Points on a hilly landscape, in no order, each with its height.
From any point a climber steps to the highest of the 5 points nearest to it. It stops when none of these is higher. Distance is the straight distance between rows; heights are no part of it.
Q_414: [ 0.19  0.36 -1.26  0.25 -0.66  1.48  3.47  0.19 -3.03 -1.84 -1.28  0.87
 -1.47  0.10  1.15  2.52 -3.99  0.01 -1.31  0.38  1.08  1.53 -4.10  0.89
 -1.44 -0.01  0.17]  height 7.32
Q_820: [-1.00 -0.34  0.28 -0.10 -0.48 -1.10 -1.49 -0.66 -1.38  0.84 -0.58  0.67
  0.55 -0.76  1.12  0.00  0.88  1.24  2.03 -2.66  1.09 -0.35 -1.04  0.19
 -0.15  0.55 -0.75]  height 7.79
Q_352: [ 0.44  1.33 -2.33  0.42  0.90  1.67  3.19 -0.15 -0.77 -0.81 -1.71  2.46
  0.62  1.03  0.04  2.04 -5.35  0.22 -1.29  1.80  1.64  1.61 -4.12  3.76
 -2.31  0.65  1.65]  height 7.35
Q_907: [-1.66 -0.25 -0.71 -0.71 -0.24 -1.32  1.82  0.62 -0.65 -0.74 -0.06 -0.13
 -0.88  1.00 -0.28 -0.12  0.80  0.27 -0.10  0.87 -0.03 -2.49  1.24  0.12
  0.85 -0.40 -0.31]  height 0.07
Q_662: [-1.68  1.77  2.10 -0.47  2.50 -0.78 -5.42 -1.64  4.79  4.43  0.19 -1.26
 -0.65  1.90  0.18 -2.17  1.43 -1.04 -0.83 -0.84  0.61 -0.96  1.89  2.74
  0.52  3.46  1.78]  height 5.00
Q_395: [ 1.32 -0.12 -2.13  0.65 -2.04  1.23  1.21  1.08 -2.95 -0.82 -1.65  0.59
 -1.10  0.39  2.29  2.83 -3.62 -0.13  0.78 -0.75  1.47  2.45 -4.87  0.08
 -2.45 -0.10  0.00]  height 7.65
Q_289: [-2.23  2.17  1.00 -1.24  3.08 -0.47 -4.87 -0.94  6.85  2.05  0.42  0.59
 -1.23  1.27 -0.29 -0.31  1.02 -1.61 -0.19  0.42  1.81 -0.20  2.69  2.63
 -1.50  2.53  2.13]  height 5.54
Q_895: [ 0.02 -0.68  0.49 -0.15 -1.48 -1.57 -0.97 -0.77 -2.50 -0.07  0.23 -0.29
 -0.57 -0.97  0.54  1.03  1.18  1.22  2.86 -2.07 -0.54 -0.66 -0.60 -0.68
  0.73 -0.56 -1.30]  height 3.71
Q_902: [ 1.76 -0.52  2.48  0.45  1.28 -3.09  1.72 -0.66  2.79  0.45 -0.47 -3.51
  0.77 -2.31 -1.86 -4.36  1.67 -1.40 -0.41  2.88 -4.82 -2.10  3.55 -3.16
  2.59  0.96  1.63]  height 7.03
Q_127: [-0.07 -0.65 -0.32  0.25 -1.41  0.51 -1.03  0.17 -2.35  0.82 -0.76  0.95
  0.58 -0.68  1.99  0.65  0.64  0.35  2.45 -1.82  2.48 -0.01 -1.43  0.58
  0.17  0.97 -0.47]  height 6.14
Q_26: [-2.18  2.06  1.65 -0.20  2.37 -0.38 -1.44  1.74  7.92 -0.10 -0.50  0.78
 -1.15  1.59 -0.53 -0.23  1.34  0.26 -0.26  3.23  0.31  0.88  4.33  3.97
 -1.72  0.51  4.81]  height 6.45
Q_667: [ 0.06 -1.45  1.00 -1.55  0.89 -1.55  1.06  0.44  0.76 -1.28  0.56 -2.17
  0.58 -0.93 -1.88 -3.48  2.27 -1.39 -0.58  1.47 -4.17 -3.15  2.87 -2.11
  2.94 -0.46 -0.67]  height 6.28
Q_24: [-2.93  2.49  1.64  0.18  2.29  0.65 -1.36  0.78  8.26  0.04 -0.17  1.68
  0.11  1.37 -0.46  1.63  0.28  0.38 -0.49  3.67  1.35  0.37  4.00  4.42
 -2.56  0.44  3.60]  height 6.46
Q_346: [ 0.37  2.29 -1.96  1.07  0.03  1.65  1.03 -0.16  1.07  2.38 -1.73  2.25
  2.31  1.63  0.00  1.34 -3.67 -0.87 -1.76  0.77  1.97  2.43 -2.95  3.55
 -1.85  0.62  0.88]  height 7.51
Q_357: [ 0.64  0.88 -0.98  1.39 -1.69  1.64  1.16  0.28 -1.58  0.19 -2.80  0.93
  1.36  0.50  1.34  1.51 -2.11  0.48  0.31 -0.36  2.71  0.42 -3.85  2.25
 -1.26  0.81  0.37]  height 7.43
Q_985: [-1.55 -0.52  0.17 -0.77  0.62 -2.58 -0.76 -0.25  0.03  0.24 -0.12  0.31
  1.15 -0.43 -0.59 -0.73  2.83  1.30 -0.11 -0.57 -1.47 -1.83  1.93  0.85
  1.13  1.35 -0.71]  height 4.82
Q_780: [-1.53  2.31 -0.88  1.24 -0.33  2.89 -2.52 -0.58  1.53  4.53 -1.84  2.17
  0.38  2.00  0.46 -0.12 -0.30 -1.17 -0.15 -2.13  2.19  1.25 -0.48  2.61
  1.33  1.65  0.12]  height 6.98
Q_514: [-2.35  2.65 -0.50  1.39  1.06  2.40 -2.85 -0.74  3.25  3.21 -0.42  1.03
  0.39  2.21 -0.38  0.46 -0.12 -1.65 -0.64 -0.96  2.87  1.29 -0.43  3.03
  0.55  1.42  1.19]  height 6.97
Q_311: [ 1.76 -2.47  1.43 -0.88 -0.80  0.66 -1.56 -0.25 -3.63 -2.07  3.06 -0.89
 -1.42 -2.22 -0.59  0.54  1.65  0.59  1.93 -1.98 -2.03  0.79 -0.21 -4.64
  0.67 -3.52 -2.73]  height 2.38
Q_695: [ 1.76 -3.05  0.09  0.79 -2.12  1.21  0.92  0.47 -5.03 -2.60  4.20 -0.72
 -1.10 -1.52 -0.99  0.36  0.14  0.81  0.60 -1.06 -0.66  0.99 -0.99 -4.90
  0.46 -3.42 -2.00]  height 5.17
Q_751: [ 0.97 -2.07  1.23 -1.81 -0.98  0.73  0.46  0.80 -1.96 -2.16  2.12 -0.95
 -1.12 -2.38 -0.62 -1.50  1.53  0.44  0.23  0.20 -2.66 -1.85  0.79 -3.37
  0.75 -3.78 -2.22]  height 1.72
Q_79: [ 2.18 -0.24  3.61 -1.41  1.80 -2.94 -0.80 -0.50 -0.16  0.11 -1.94 -2.36
  0.80 -3.10 -1.12 -1.90  2.19  0.30 -0.53 -1.93 -4.56 -1.59  2.27 -3.81
  2.68  0.82 -1.99]  height 6.77
Q_609: [-2.36  2.79 -0.11  1.10  2.51  0.30 -4.05 -1.36  5.11  4.80 -0.25  1.04
 -1.40  2.64  0.83 -0.33  0.05 -1.08  0.14 -0.88  1.55  0.00  0.53  2.78
  0.46  1.71  1.77]  height 6.03
Q_530: [ 1.75  1.94 -1.49  0.86 -1.60  4.19 -0.52  1.78 -1.40  2.76 -2.14  3.31
  0.76  1.22  2.21  2.07 -3.25 -1.55 -1.00 -1.81  2.01  4.24 -2.84  1.76
 -1.15  1.79  0.80]  height 7.73
Q_652: [ 0.82 -2.25  0.93 -2.04 -0.82 -0.29  2.86  2.09 -0.98 -2.85  1.93 -0.69
  1.16 -1.93 -2.08 -3.76  1.51 -0.67 -0.39  2.20 -2.09 -1.95  1.45 -2.84
  2.26 -3.37 -1.24]  height 3.17
Q_520: [ 0.34 -1.19  2.35 -0.84  1.57 -2.15 -4.31 -0.23  0.19  1.63 -0.05 -0.63
  2.39 -1.64 -0.71 -2.55  2.42  0.90 -0.37 -1.86 -1.30 -1.06  2.14  0.78
  0.83  2.96 -0.51]  height 4.77
Q_798: [-1.04  0.24  0.76 -0.70  0.07  0.14 -3.97 -0.30  0.64  2.10 -0.52  0.49
  0.76 -0.71  0.05 -1.35  2.19  0.68  0.49 -2.47  0.71 -0.41 -0.49  1.64
  0.54  1.98 -0.03]  height 5.42
Q_490: [ 1.26  1.03 -0.54  0.93 -2.43  3.18 -0.46  0.61 -1.29  1.11 -2.23  0.98
  0.88  1.08  1.79  1.43 -1.57 -0.51  0.88 -1.96  2.73  1.94 -3.64  1.02
 -0.52  1.53 -0.22]  height 7.60
Q_574: [ 1.38 -1.21 -1.42  1.68 -3.06  1.12 -0.33 -0.38 -4.62 -1.42  2.90 -1.20
 -3.04 -0.59  1.22  2.28 -1.32 -0.32  1.77 -1.38 -0.24  2.41 -3.56 -3.81
 -0.17 -1.26 -2.14]  height 6.55
Q_997: [ 1.01 -1.30  1.52 -1.35  1.82 -3.13 -1.63 -0.67 -0.03 -0.02 -1.21 -1.30
  1.33 -0.99 -1.00 -1.02  1.86  1.14 -0.05 -1.57 -3.64 -1.63  2.88 -0.74
  2.23  1.51 -1.46]  height 7.61
Q_725: [ 3.46  0.24  3.91 -0.19  0.84 -3.51 -0.75 -0.20  0.77  0.22 -2.91 -3.08
  0.33 -2.56 -0.99 -2.62  1.84  0.54 -0.38 -2.40 -4.33 -1.23  3.20 -4.77
  3.86  0.34 -1.83]  height 6.82
Q_75: [ 0.51 -0.33  1.27 -1.08  1.18 -2.74  1.44 -0.73  1.24 -0.85  0.19 -1.99
  0.46 -0.88 -1.03 -3.37  1.81 -0.56 -0.20  1.70 -4.79 -1.75  3.51 -2.01
  1.84  0.50  0.44]  height 6.76
Q_650: [-0.22 -0.02 -1.22  0.59 -1.29  0.27  4.13 -0.37 -2.23 -2.12  1.04  0.44
 -0.58  1.39  1.01  1.84 -3.96  0.45 -1.83  1.61  0.30 -0.87 -1.64  0.49
 -0.37 -1.69  0.27]  height 8.01
Q_818: [-2.30  0.49 -0.99  0.97  1.09 -0.41 -0.01 -0.64  1.94  0.22 -0.39  0.08
  0.71  1.60 -1.17  1.13  0.16  1.60 -0.88  1.36  3.39  0.22 -0.19  2.18
 -1.10  0.67  2.13]  height 6.22
Q_417: [ 3.30 -2.85 -0.71  0.11 -2.55  2.09  2.77  2.04 -3.87 -3.95  3.07 -1.37
  0.10 -1.26 -0.31 -1.92  0.06  1.17  0.31  1.12 -0.22 -0.67 -1.18 -4.01
 -1.34 -5.26 -1.37]  height 2.72
Q_312: [ 1.46  0.01 -0.83  1.68 -2.45  1.12  1.03  0.20 -5.24 -2.15  0.97 -0.95
 -1.80 -0.15  3.35  2.87 -2.98 -0.28  1.19 -0.98  1.18  1.35 -3.76 -1.87
 -1.79 -0.74 -0.83]  height 7.29
Q_868: [-2.33  0.04 -1.06 -0.52  0.18 -1.53  4.00 -0.28  0.17 -1.86  1.03  0.28
 -0.55  1.68 -0.60  0.58 -0.06  0.92 -0.81  2.31  0.81 -1.43  2.24  0.68
  0.26  0.15  0.33]  height 2.30
Q_744: [-2.22  0.18 -0.79  0.32 -0.35  0.36 -0.38 -0.27  0.95  0.74 -1.13  1.31
  0.79  0.84 -0.72  0.33 -0.07  0.75  0.08 -0.36  3.71 -0.35 -1.33  2.41
 -0.05  1.23  0.04]  height 5.62
Q_53: [-2.59  2.79  0.43  1.35  2.64  1.40 -3.62 -1.14  6.90  4.27  0.16  0.95
 -0.96  1.43  0.98  0.39  0.35 -1.69 -0.18  1.11  2.44  0.15  1.22  3.39
 -1.36  1.59  2.65]  height 6.07
Q_865: [ 0.03 -1.70  0.76 -1.71  0.22 -1.90  0.20  0.35 -1.31 -0.83  0.22 -0.47
  0.03 -1.31 -0.40 -1.68  1.33  0.74  0.74 -1.30 -3.10 -2.07  1.12 -1.78
  2.28 -1.44 -1.61]  height 2.80
Q_411: [-2.27  1.86 -0.92  0.46  1.61  0.24  0.55 -0.93  4.50  0.25 -1.28  0.98
  0.81  2.31 -1.47  1.41  0.22  0.00 -0.54  1.75  3.58  0.57  1.17  2.90
 -2.07  1.19  2.23]  height 6.75
Q_233: [-1.05  0.85  1.16 -1.07  1.89 -1.28 -4.41 -0.80  2.54  2.51 -0.16 -0.89
  0.84 -0.11 -0.29 -2.41  2.15 -0.73 -0.38 -0.39  0.28 -0.86  1.89  1.93
  0.38  3.36  0.45]  height 5.38
Q_198: [-1.30 -0.70  0.37 -1.59  1.62 -3.48 -1.05  0.14  1.92 -0.44 -0.57 -0.52
  0.05 -0.08 -0.42 -1.63  2.65  0.48 -0.35  0.84 -2.09 -1.27  3.76  1.40
  0.21  1.93  0.74]  height 4.16
Q_651: [-1.32  0.73 -2.14  0.80  1.03  0.10  3.70 -0.38  1.76 -1.36 -0.49  0.54
  0.17  1.29 -1.22  1.86 -0.42  1.05 -0.81  3.11  2.20 -0.63  1.27  1.47
 -2.59  0.37  1.70]  height 5.44
Q_349: [-0.65  1.83 -1.81  1.88  2.54  1.64  1.12 -0.76  3.47  0.32  0.04  0.66
  1.90  2.39 -1.78  2.68 -2.04  0.13 -1.46  2.78  2.36  1.10 -1.32  4.04
 -3.65  1.29  2.33]  height 7.02
Q_596: [-0.78 -0.66  0.24 -1.24  1.26 -3.01  0.39  0.08  1.01 -0.74  0.16 -1.17
 -0.03  0.00 -0.89 -2.16  2.72  0.06 -0.46  0.27 -2.99 -2.04  2.93 -0.38
  0.98  0.40 -0.37]  height 5.49
Q_910: [ 1.04  1.49 -1.72  0.37 -0.92  3.08  1.31  0.31 -0.60  2.16 -2.56  1.64
  2.12  1.60  0.89  1.74 -2.85 -1.35 -1.04 -0.38  2.01  2.40 -3.76  3.17
 -1.67  1.13  0.26]  height 7.63
Q_288: [ 2.49 -2.25 -0.36  0.65 -1.83  0.58 -0.32 -0.22 -5.01 -2.29  4.05 -1.39
 -1.67 -1.77 -1.05  0.93  0.06  0.22  1.88 -2.33 -0.57  2.76 -2.42 -6.48
  0.22 -2.80 -3.26]  height 7.41
Q_437: [-2.31  0.75 -0.08 -0.34  1.06 -1.92 -1.39 -0.43  0.86  0.57 -0.32  0.31
  0.76  0.50 -0.28 -0.69  2.13  0.68 -0.55 -0.16  2.18 -0.69  0.92  1.62
  0.25  1.19  0.73]  height 8.08
Q_3: [ 2.66  1.02 -2.60 -0.40  0.03  4.32  0.90  1.36 -1.78  1.54 -2.43  3.78
  2.14  1.55  2.38  1.94 -5.22 -1.53 -1.53  0.03 -0.03  4.74 -4.99  3.69
 -2.23  0.91 -0.08]  height 7.84
Q_726: [-1.81  1.93 -1.10  2.29  1.03  1.45  0.05 -0.24  4.59  2.02  0.66  1.45
  1.53  1.73 -0.28  2.14 -1.10 -1.71 -1.24  2.38  3.46  1.41 -0.75  3.72
 -2.16  0.94  1.64]  height 6.96
Q_444: [ 0.13 -1.57  0.31 -0.62 -0.29 -1.85 -2.95 -0.46 -1.67 -0.16 -0.08 -0.87
 -0.08 -1.67  0.77  0.36  1.06  1.27  2.90 -2.56 -1.14 -0.60 -0.74 -0.75
  0.18 -0.01 -1.89]  height 2.90
Q_740: [ 2.06 -2.05 -0.11  0.21 -0.66 -0.65 -1.87 -0.09 -4.27 -0.54  2.09 -0.47
 -2.83 -1.97  1.07  1.40  1.11  0.26  2.59 -2.57 -0.12  1.36 -2.47 -4.67
  0.05 -1.81 -2.71]  height 4.14
Q_29: [-0.20 -0.72 -0.32  1.57 -1.95 -0.32  0.76  0.19 -4.40 -1.12  1.30 -0.38
 -1.17 -0.06  1.92  1.19 -1.22  0.98  1.43 -1.58  0.46 -0.79 -1.93 -0.98
 -0.20 -1.31 -1.18]  height 5.68
Q_248: [-2.23  2.41 -1.40  1.38  1.33  2.37 -3.25 -1.35  4.38  5.88 -0.91  2.51
 -0.73  2.93  0.56  1.41 -0.57 -1.91 -0.61 -1.25  1.59  1.82 -0.29  3.08
  1.00  1.31  1.45]  height 6.26
Q_635: [-0.40 -1.77  0.04  0.73 -2.19  0.16  0.33  0.55 -3.15 -1.81  2.19  0.57
 -0.88 -0.02  0.66  0.77 -0.60  1.40  0.65 -0.70 -0.83 -1.14 -0.02 -1.79
  0.03 -3.04 -1.73]  height 2.63
Q_831: [-0.76 -1.05 -0.18 -0.04 -1.36 -0.43  3.34  0.22 -1.37 -2.11  1.65  0.40
 -0.24  0.58 -0.32 -0.76 -0.28  0.32 -0.89  1.88 -0.88 -2.17  1.77 -0.77
  1.38 -3.00 -1.06]  height 0.95
Q_280: [-0.21  0.77 -2.18  0.44  0.77  0.66  3.85 -1.25 -0.63 -1.46 -0.81  0.53
  0.33  1.01 -0.10  2.83 -4.65  0.74 -1.67  1.77  1.17 -0.09 -2.46  2.72
 -1.90  0.68  1.60]  height 6.81
Q_9: [ 2.19 -3.50  0.38 -0.54 -2.16  2.06  1.32  1.15 -3.56 -2.03  3.42 -0.59
 -0.25 -1.44 -1.66 -1.11  0.63  0.36  0.99 -0.42 -1.07 -0.78  0.04 -4.90
  0.19 -5.02 -2.88]  height 2.39
Q_190: [ 2.29 -0.48  3.35 -0.57  0.77 -2.41  0.83 -0.26  1.80 -0.33 -1.90 -3.35
  0.74 -1.98 -1.81 -3.17  1.91 -0.74 -0.85  0.47 -5.09 -2.11  2.92 -3.56
  3.43  0.45 -0.53]  height 6.99
Q_916: [-1.87  0.80 -1.48  0.60 -0.27 -0.17  2.11 -0.02  0.64 -0.38 -1.22 -0.03
  0.42  1.02 -0.79  1.19 -0.76  1.77 -0.99  0.70  2.39 -0.91  0.41  1.86
 -0.58  0.90  0.80]  height 4.89
Q_159: [ 2.87  0.09 -2.27  1.52 -2.96  1.72 -0.31  0.64 -4.23 -0.53 -0.14 -0.71
 -1.21 -0.73  2.58  2.88 -1.32 -0.80  1.89 -1.93  2.19  3.08 -4.43 -1.80
 -1.52  0.10 -1.73]  height 7.34
Q_141: [-2.41  2.46 -0.77  1.64  2.01  1.34 -2.27 -1.46  5.31  4.67 -0.50  2.04
 -0.32  2.86 -0.16  1.67 -0.25 -1.89 -0.19  0.07  3.39  1.31  0.44  2.57
 -0.51  1.22  1.82]  height 6.52
Q_841: [-1.34  0.21 -0.47 -0.49  1.78 -2.54  3.13  0.77  2.86 -1.51 -0.20 -1.81
 -1.31  0.68 -0.94 -2.91  2.81 -0.43  0.32  2.91 -2.47 -1.43  3.73 -0.77
  1.21  0.64  2.10]  height 5.22
Q_314: [ 0.48 -1.08 -0.17  1.63 -2.24  1.08  2.03  0.26 -3.94 -2.38  2.22 -0.49
 -0.70  0.46  1.07  1.19 -1.61  0.45  0.00  0.57  0.35  0.07 -1.04 -2.38
 -0.24 -3.08 -0.42]  height 3.85
Q_723: [-0.66 -1.02 -0.26 -0.96 -0.43 -1.76  0.38  0.08 -1.44 -1.12  0.32 -0.08
 -0.27 -0.16  0.37 -0.06  0.82  1.05  1.24 -1.37 -0.66 -1.55  1.05  0.00
  0.86 -0.77 -1.56]  height 1.58
Q_117: [ 3.42 -3.57 -1.13  0.71 -2.21  2.91  1.86  1.30 -4.85 -3.13  4.11 -0.98
 -0.72 -1.23 -0.98 -1.51  0.75  0.56  0.64 -0.37 -0.78  0.23 -1.50 -5.90
 -1.02 -4.82 -1.56]  height 4.00
Q_972: [ 3.19 -1.01  4.48 -1.79  1.92 -1.60 -1.09 -1.11 -0.61  0.29 -1.92 -1.68
 -0.01 -2.87 -0.04 -1.96  2.18  0.09  0.10 -2.36 -4.09 -1.11  2.07 -5.26
  3.17 -1.19 -1.92]  height 6.20
Q_849: [-1.57  1.27  0.28 -0.83  0.66  0.98 -4.19 -0.92  1.82  3.50 -0.13  0.13
  0.78  0.77  0.73 -1.60  1.58 -0.50 -0.18 -1.82  1.54 -0.11  0.23  2.45
  0.54  2.28  0.40]  height 6.06
Q_120: [-1.24  0.93 -0.52  0.64 -2.05  2.55 -2.32  0.09  0.22  2.39 -1.80  1.34
  1.26  0.36  1.07  0.24  0.18 -0.17  1.31 -1.62  2.59  0.32 -1.53  2.00
  0.35  2.12  0.44]  height 6.43
Q_796: [-1.96  0.78 -0.47  0.08  1.70 -0.08 -2.28 -0.49  4.76  2.19  0.22 -0.13
 -0.68  1.14 -1.26 -0.44  1.67 -0.35 -1.43  0.63  2.96  0.28  0.49  2.34
 -0.90  2.13  1.84]  height 6.15
Q_360: [-0.46  0.08  1.76 -1.44  1.01 -3.35 -2.50 -0.28  3.43 -0.50  0.21 -1.16
  0.59 -0.36 -1.28 -2.83  2.99 -0.18 -1.21  0.98 -1.91 -0.27  4.50  1.26
 -0.09  3.36  1.86]  height 3.93
Q_714: [ 0.69  2.66 -0.75  1.08 -0.58  4.30 -1.20  0.32  0.14  3.93 -2.24  3.82
  0.81  2.62  0.96  1.65 -2.94 -2.08 -1.69 -1.63  1.20  4.29 -2.41  2.77
 -0.67  1.60  0.45]  height 7.64
Q_441: [ 2.77 -1.90  3.76 -2.41  0.98 -1.16 -1.02 -0.86 -0.94 -1.31  0.72 -0.75
 -0.89 -3.67 -0.77 -1.82  1.70 -0.12  0.23 -2.01 -3.75 -0.94  1.21 -4.92
  2.67 -2.23 -2.11]  height 4.74
Q_630: [ 0.51  2.28 -1.57  2.06  1.17  0.92  2.55 -0.44  1.90  0.17 -1.06  1.75
  1.40  1.47 -0.58  2.28 -3.10  0.23 -1.99  2.16  2.08  1.40 -2.76  3.77
 -3.43  1.41  2.90]  height 7.23
Q_377: [ 1.63 -0.82  2.79 -1.20  1.13 -2.11  1.52 -0.19  1.07 -0.74  0.32 -2.37
  0.74 -2.41 -1.50 -3.45  1.53 -1.32 -1.32  1.39 -5.09 -2.07  2.64 -3.41
  3.27 -0.56 -0.41]  height 6.93
Q_679: [-1.13 -0.71 -0.11 -1.46  0.53 -1.87  2.13  0.98  0.72 -0.44  0.90 -1.34
 -0.02  0.08 -0.47 -1.63  2.36 -0.32 -0.01  2.39 -2.48 -2.51  3.28 -0.57
  2.21 -0.58 -0.32]  height 3.60
Q_525: [ 1.29  1.03 -1.48 -0.45  0.32  2.66  2.45  0.90 -2.83 -1.41 -2.33  1.59
  0.84  1.08  2.15  1.51 -5.03 -0.16 -0.66  0.81  1.60  2.54 -4.80  2.53
 -2.06  0.68 -0.23]  height 7.62
Q_745: [ 0.59 -0.44  1.36 -0.62  1.39 -3.46  0.08 -0.27  2.14  0.15 -0.66 -2.65
  1.07 -1.27 -2.53 -3.23  2.18 -0.50 -0.85  0.85 -4.87 -1.66  3.65 -1.27
  1.24  2.41  0.36]  height 6.88
Q_257: [-0.54  0.68 -1.67  0.21 -0.09  0.71  3.03 -0.53 -0.90 -1.03 -1.19  0.17
  0.33  0.58 -0.78  2.04 -2.50  1.39 -1.63  1.08  1.94  0.12  0.07  1.95
 -1.35  0.22  0.85]  height 5.91
Q_673: [ 2.01 -0.72 -1.37  0.73 -2.28 -0.17 -1.51  0.02 -3.52 -0.79  0.73 -0.88
 -1.01 -1.64  1.66  2.47  0.54 -0.14  3.77 -1.79  0.69  1.57 -2.94 -2.33
 -0.46 -0.06 -2.43]  height 7.92
Q_356: [-0.93  2.40 -1.02  1.20 -0.16  3.04 -0.75 -0.12  1.42  3.67 -1.27  1.54
  2.05  2.15  0.02  1.07 -1.78 -2.00 -0.66 -0.07  3.08  2.76 -2.29  2.73
 -0.83  1.67  0.88]  height 7.45
Q_537: [ 0.83 -1.77  1.69 -1.43  0.23 -1.39  0.34  0.19 -0.58 -1.57  0.63 -1.14
  0.03 -1.84 -1.08 -3.35  1.08 -0.03 -0.31  1.19 -3.97 -2.66  1.65 -2.78
  2.88 -2.06 -1.82]  height 5.36
Q_178: [ 2.24  0.10 -1.80  0.98 -3.17  1.53 -0.91  0.48 -2.86  0.62 -1.49  0.85
 -0.52 -0.23  2.66  1.39 -1.30 -0.48  2.32 -1.82  1.90  2.13 -3.18  0.04
 -1.23  0.58 -0.96]  height 7.39
Q_605: [-2.42  0.45  0.45 -0.94  1.93 -0.98 -1.19  0.98  5.39 -0.62 -0.41 -0.04
 -0.53  0.83 -1.14 -0.95  2.57  0.01 -0.84  2.42  0.80  0.32  4.24  3.01
 -1.89  2.03  2.93]  height 6.16
Q_341: [ 2.09 -2.23  2.15 -1.95  0.57 -0.52 -1.81 -0.94 -3.15 -1.00  1.51 -0.63
 -1.48 -3.15 -0.26 -0.25  1.75  0.23  1.36 -2.95 -2.30  0.37  0.26 -5.31
  1.47 -3.21 -2.72]  height 2.27
Q_637: [-1.66 -0.07  0.10 -1.60  0.83 -2.21  0.78  1.17  3.69 -1.16 -0.30 -0.80
 -0.84  0.34 -0.88 -1.82  2.33 -0.54 -0.20  2.69 -1.65 -0.49  4.73  1.77
 -0.58  1.65  2.39]  height 4.96
Q_427: [-2.36  1.85  0.10 -0.63  1.47  0.19  0.07  1.10  6.46 -0.73 -0.59  0.89
  0.07  0.69 -1.41  1.17  1.26  0.34 -0.47  3.44  2.37  0.50  3.52  3.14
 -2.49  0.32  3.72]  height 6.54
Q_294: [-0.76 -0.71  1.28 -0.24  0.91 -2.33  1.93  0.37  3.17 -0.40  1.10 -2.09
 -0.83 -0.81 -1.62 -3.95  2.68 -1.85 -0.22  3.84 -4.38 -1.55  3.53 -1.09
  1.43  1.20  2.09]  height 7.66
Q_954: [ 2.93  1.05 -1.93 -0.58 -1.62  2.93  0.63  1.55 -2.26  0.43 -2.07  1.90
 -0.14  1.35  3.00  2.55 -3.42 -1.14 -0.48 -1.54  2.34  3.86 -4.72  1.67
 -2.05  0.71 -0.52]  height 7.74
Q_336: [ 1.57 -1.96  1.20 -0.39 -0.39 -0.69 -2.08 -0.99 -3.53 -0.86  1.54 -0.32
 -1.91 -2.77  0.06  0.26  0.83  1.06  2.39 -2.29 -1.31  0.11 -1.39 -3.82
  1.36 -1.83 -2.47]  height 1.73
Q_105: [ 1.05 -1.02 -0.52  1.01 -2.87  1.91  3.50  0.32 -5.28 -3.38  2.31 -0.11
 -1.22 -0.70  1.89  1.54 -2.67  0.84 -1.51  0.41  0.14  1.03 -2.25 -1.26
 -1.14 -3.76 -0.15]  height 2.82
Q_905: [-1.81 -0.68 -1.26 -0.28  1.18 -2.21  0.15  0.08  0.91 -1.22 -0.13 -0.62
 -0.71  0.97 -1.36 -0.76  0.62  1.31 -0.27  1.30  0.01 -0.98  2.48  0.75
  0.17  0.20  0.63]  height 2.99
Q_485: [-1.17 -0.18 -0.83  1.05 -1.52 -0.05  2.11 -0.57 -2.64 -1.43  0.27  0.15
 -0.14  0.65  0.85  2.26 -2.87  1.03 -1.22  0.70  0.99 -0.97 -1.17  0.13
  0.57 -1.09 -0.05]  height 4.97
Q_604: [ 1.23 -2.02  1.27 -0.81 -0.62 -1.38 -0.89  0.17 -2.86 -0.37  1.87 -0.12
 -0.52 -1.57  0.60  0.27  0.92  0.79  1.99 -2.19 -1.55 -1.02 -0.51 -2.85
  1.22 -1.87 -2.00]  height 1.03
Q_185: [-1.56  0.13 -0.69  0.59 -1.02 -0.37  0.04 -0.13 -2.01 -0.37 -1.21  0.26
  0.62 -0.37  0.69  0.71 -0.34  1.12  1.27 -1.33  1.58 -0.70 -1.50  1.52
  0.24  0.70 -0.76]  height 4.88
Q_320: [-1.00  1.95 -0.84  2.02  0.39  1.29  1.34 -0.15  1.26  1.17 -1.65  1.29
  1.76  1.36 -0.45  1.86 -2.31  0.06 -1.64  1.70  3.22  1.00 -2.25  3.00
 -2.06  1.81  1.53]  height 7.27
Q_86: [ 1.07 -1.08  1.78 -1.24  0.98 -2.36 -2.96 -0.73 -1.09  0.38  0.03 -0.60
 -0.08 -1.95  0.00 -0.13  1.80  0.72  2.15 -3.37 -2.54 -1.07  0.46 -1.71
  1.36  0.00 -1.27]  height 3.99
Q_42: [-0.18 -0.52 -0.67  0.34 -2.27  0.47  3.82  0.03 -3.86 -1.85  1.42 -0.12
 -0.68  0.72  0.96  0.63 -1.94  0.77 -1.06  1.42  0.67 -1.95 -0.08 -1.05
 -0.11 -2.75 -0.48]  height 4.35
Q_97: [ 0.45 -1.41 -0.18 -0.70 -2.05  1.45  2.71  1.82 -2.52 -2.79  2.62 -0.05
  0.14 -0.80  0.33 -1.22  0.26  0.32 -0.06  0.84 -0.45 -2.02  0.40 -2.54
  0.31 -4.90 -1.93]  height 0.77

Two climbers start at each pair of points below. Name the first point that both come to, or write -.
Q_652, Q_751 -> Q_377
Q_427, Q_53 -> Q_530
Q_141, Q_26 -> Q_530

For each start below, name the point where the climber stops.
Q_605 -> Q_3
Q_651 -> Q_3
Q_248 -> Q_3
Q_24 -> Q_3
Q_198 -> Q_294
Q_907 -> Q_294
